Points on a hilly landscape, in no order, each with its height.
From any point a ball takes the steepest step (drop divided by distance) to one of its 3 nearest points. It stops when none of these is lower. Distance is the straight distance between rows; heights are no part of it.
(352): 168	132	116	86	91	157	82	163	91	154	124	159  height 69.2
(786): 202	104	116	81	127	123	118	151	149	115	165	143  height 19.5
(97): 189	131	111	80	91	152	103	159	103	150	137	148  height 69.3
(645): 92	147	146	159	138	132	136	123	143	163	109	101  height 39.6
(258): 101	142	147	107	118	102	156	136	121	96	134	152  height 82.7
(739): 114	142	126	102	131	136	114	147	91	97	115	166  height 71.3
(223): 124	101	88	186	164	155	121	91	147	157	120	77  height 47.9
(181): 145	147	140	101	117	166	57	158	72	160	92	164  height 22.1
(621): 173	110	109	89	122	119	128	151	137	87	160	145  height 36.1
(750): 191	134	116	81	83	140	106	177	128	181	148	162  height 55.3
(627): 94	90	61	198	164	141	132	71	130	109	122	90  height 60.5
(748): 106	157	156	152	127	120	149	107	140	153	122	88  height 43.0
(431): 108	142	151	117	134	146	89	149	96	118	98	176  height 54.1
(774): 220	109	141	82	107	114	115	150	168	151	168	142  height 17.1
(503): 74	152	150	149	147	126	111	141	125	156	99	155  height 49.6
(145): 159	97	121	92	126	89	158	140	160	65	163	161  height 26.5
(267): 176	136	113	88	79	156	93	176	97	167	133	162  height 65.5
(313): 121	123	121	169	167	131	132	77	148	125	121	65  height 48.0
(731): 112	98	86	186	166	145	131	73	136	134	125	83  height 50.7
(20): 95	153	155	132	135	121	119	148	110	124	111	155  height 66.3
(184): 125	137	138	112	91	92	208	108	139	92	155	61  height 78.6
(747): 155	141	122	87	106	163	82	150	87	124	118	158  height 59.0
(347): 90	156	158	142	134	112	140	126	124	142	114	136  height 75.4
(761): 135	149	140	114	135	173	43	158	77	158	77	166  height 17.3
(722): 125	129	131	114	103	79	196	145	146	76	167	133  height 83.8
(785): 101	112	84	193	141	155	127	112	129	190	112	87  height 66.0
(471): 123	141	133	99	119	123	124	145	103	87	133	164  height 80.7
(332): 217	102	143	87	119	112	118	146	167	131	164	136  height 13.9
(217): 133	119	123	94	119	128	146	145	117	77	146	169  height 63.4
(758): 77	79	49	199	147	135	134	75	116	105	113	101  height 65.9
(533): 119	128	146	151	155	121	151	60	137	94	125	51  height 57.6
(433): 94	127	119	189	140	136	126	132	148	195	104	110  height 67.6
(427): 109	107	106	185	170	143	123	73	149	140	124	72  height 59.8
(528): 193	110	114	84	110	134	112	153	135	128	155	145  height 24.9
(44): 100	144	140	112	122	121	147	144	107	93	128	160  height 85.2
(623): 103	153	138	114	137	140	111	146	101	106	110	168  height 61.9
(340): 82	138	137	170	151	125	114	146	146	194	99	143  height 53.5
(674): 131	134	144	113	93	103	206	88	135	90	151	50  height 77.7
(663): 119	137	147	118	152	161	62	154	92	146	84	172  height 32.9
(668): 105	92	93	182	176	140	130	71	138	123	126	80  height 55.9
(67): 155	110	111	88	115	106	143	139	140	73	163	152  height 48.2
(191): 105	157	162	141	121	115	160	92	127	128	125	74  height 64.2
(377): 115	141	154	139	125	114	167	83	131	111	135	51  height 82.5
(651): 106	145	144	119	86	95	184	121	132	105	141	110  height 84.9
(472): 98	144	153	114	142	136	107	146	98	116	101	174  height 56.7
(192): 75	87	47	192	134	166	119	89	98	124	110	100  height 73.8
(711): 110	151	147	121	94	98	192	112	135	106	138	80  height 83.9
(301): 126	132	153	135	128	123	168	65	129	87	131	44  height 72.2
(133): 121	124	128	103	112	89	174	144	131	70	157	150  height 85.7
(638): 110	101	68	195	149	158	119	87	135	145	119	86  height 42.4
(587): 139	134	128	91	112	149	108	148	89	103	130	165  height 76.5
(299): 162	114	114	89	120	134	119	155	114	95	140	160  height 57.7
(260): 119	121	130	174	175	128	144	58	141	98	124	64  height 22.8
(296): 119	133	151	125	158	165	53	167	89	156	78	175  height 26.3
(858): 122	144	150	120	110	113	175	79	133	87	144	50  height 75.8
(169): 87	142	153	151	155	135	99	155	116	145	87	178  height 40.0
(588): 79	125	130	169	160	127	109	158	139	184	95	173  height 65.6
(195): 204	90	129	86	135	108	125	140	165	94	167	147  height 46.5
(710): 193	94	111	93	129	120	122	148	149	92	165	147  height 19.2
(535): 211	120	149	92	102	106	113	151	176	173	163	157  height 23.7
(31): 129	144	132	105	129	152	72	149	86	124	107	176  height 48.9
(616): 85	164	155	129	122	104	146	131	119	123	119	140  height 77.9
(888): 112	134	133	171	147	140	130	99	148	162	113	73  height 53.2
(469): 203	129	129	83	84	124	108	165	151	180	162	170  height 44.7
(245): 80	140	148	165	151	131	112	149	132	167	92	164  height 55.5
(291): 126	129	139	157	154	130	146	67	142	111	127	59  height 51.3
(484): 101	96	92	188	182	126	135	61	149	97	127	90  height 63.5
(781): 111	135	127	105	99	97	181	138	133	80	160	141  height 85.3
(601): 113	132	134	116	89	75	201	123	147	82	162	92  height 79.8
(477): 92	154	161	119	113	109	171	128	121	115	120	131  height 80.4
(835): 102	128	138	152	170	156	72	159	113	164	79	184  height 42.6
(311): 112	136	125	110	96	84	199	127	140	100	154	110  height 81.4
(315): 84	149	151	163	139	122	127	134	140	178	108	131  height 31.3
(521): 87	117	102	187	148	145	119	140	144	209	102	115  height 76.0
(467): 103	129	122	183	145	141	128	115	149	185	110	90  height 60.9
(402): 211	119	127	77	110	130	104	156	153	165	164	156  height 29.1
(559): 198	130	166	89	98	99	108	169	181	181	160	174  height 34.1
(348): 185	116	111	78	97	149	104	152	122	135	151	154  height 31.4
(553): 123	141	133	98	123	143	102	150	89	110	112	170  height 56.0

For each start below, name the point where the ball stops.
(781) -> (260)
(97) -> (710)
(184) -> (260)
(471) -> (145)
(467) -> (315)
(722) -> (260)
(44) -> (553)
(835) -> (761)
(377) -> (315)

Call two points neighbours if one is among the 3 nearest of the other. Go from one point of each pair to the other, from neighbour to neighbour, staying as low as possible. Name the highest point that can't be avoided.
(638) and (31) -> (427)
(145) and (710) -> (621)
(710) and (315) -> (352)
(31) and (260) -> (888)
(315) and (761) -> (503)
(332) and (710) -> (786)
(169) and (761) -> (835)
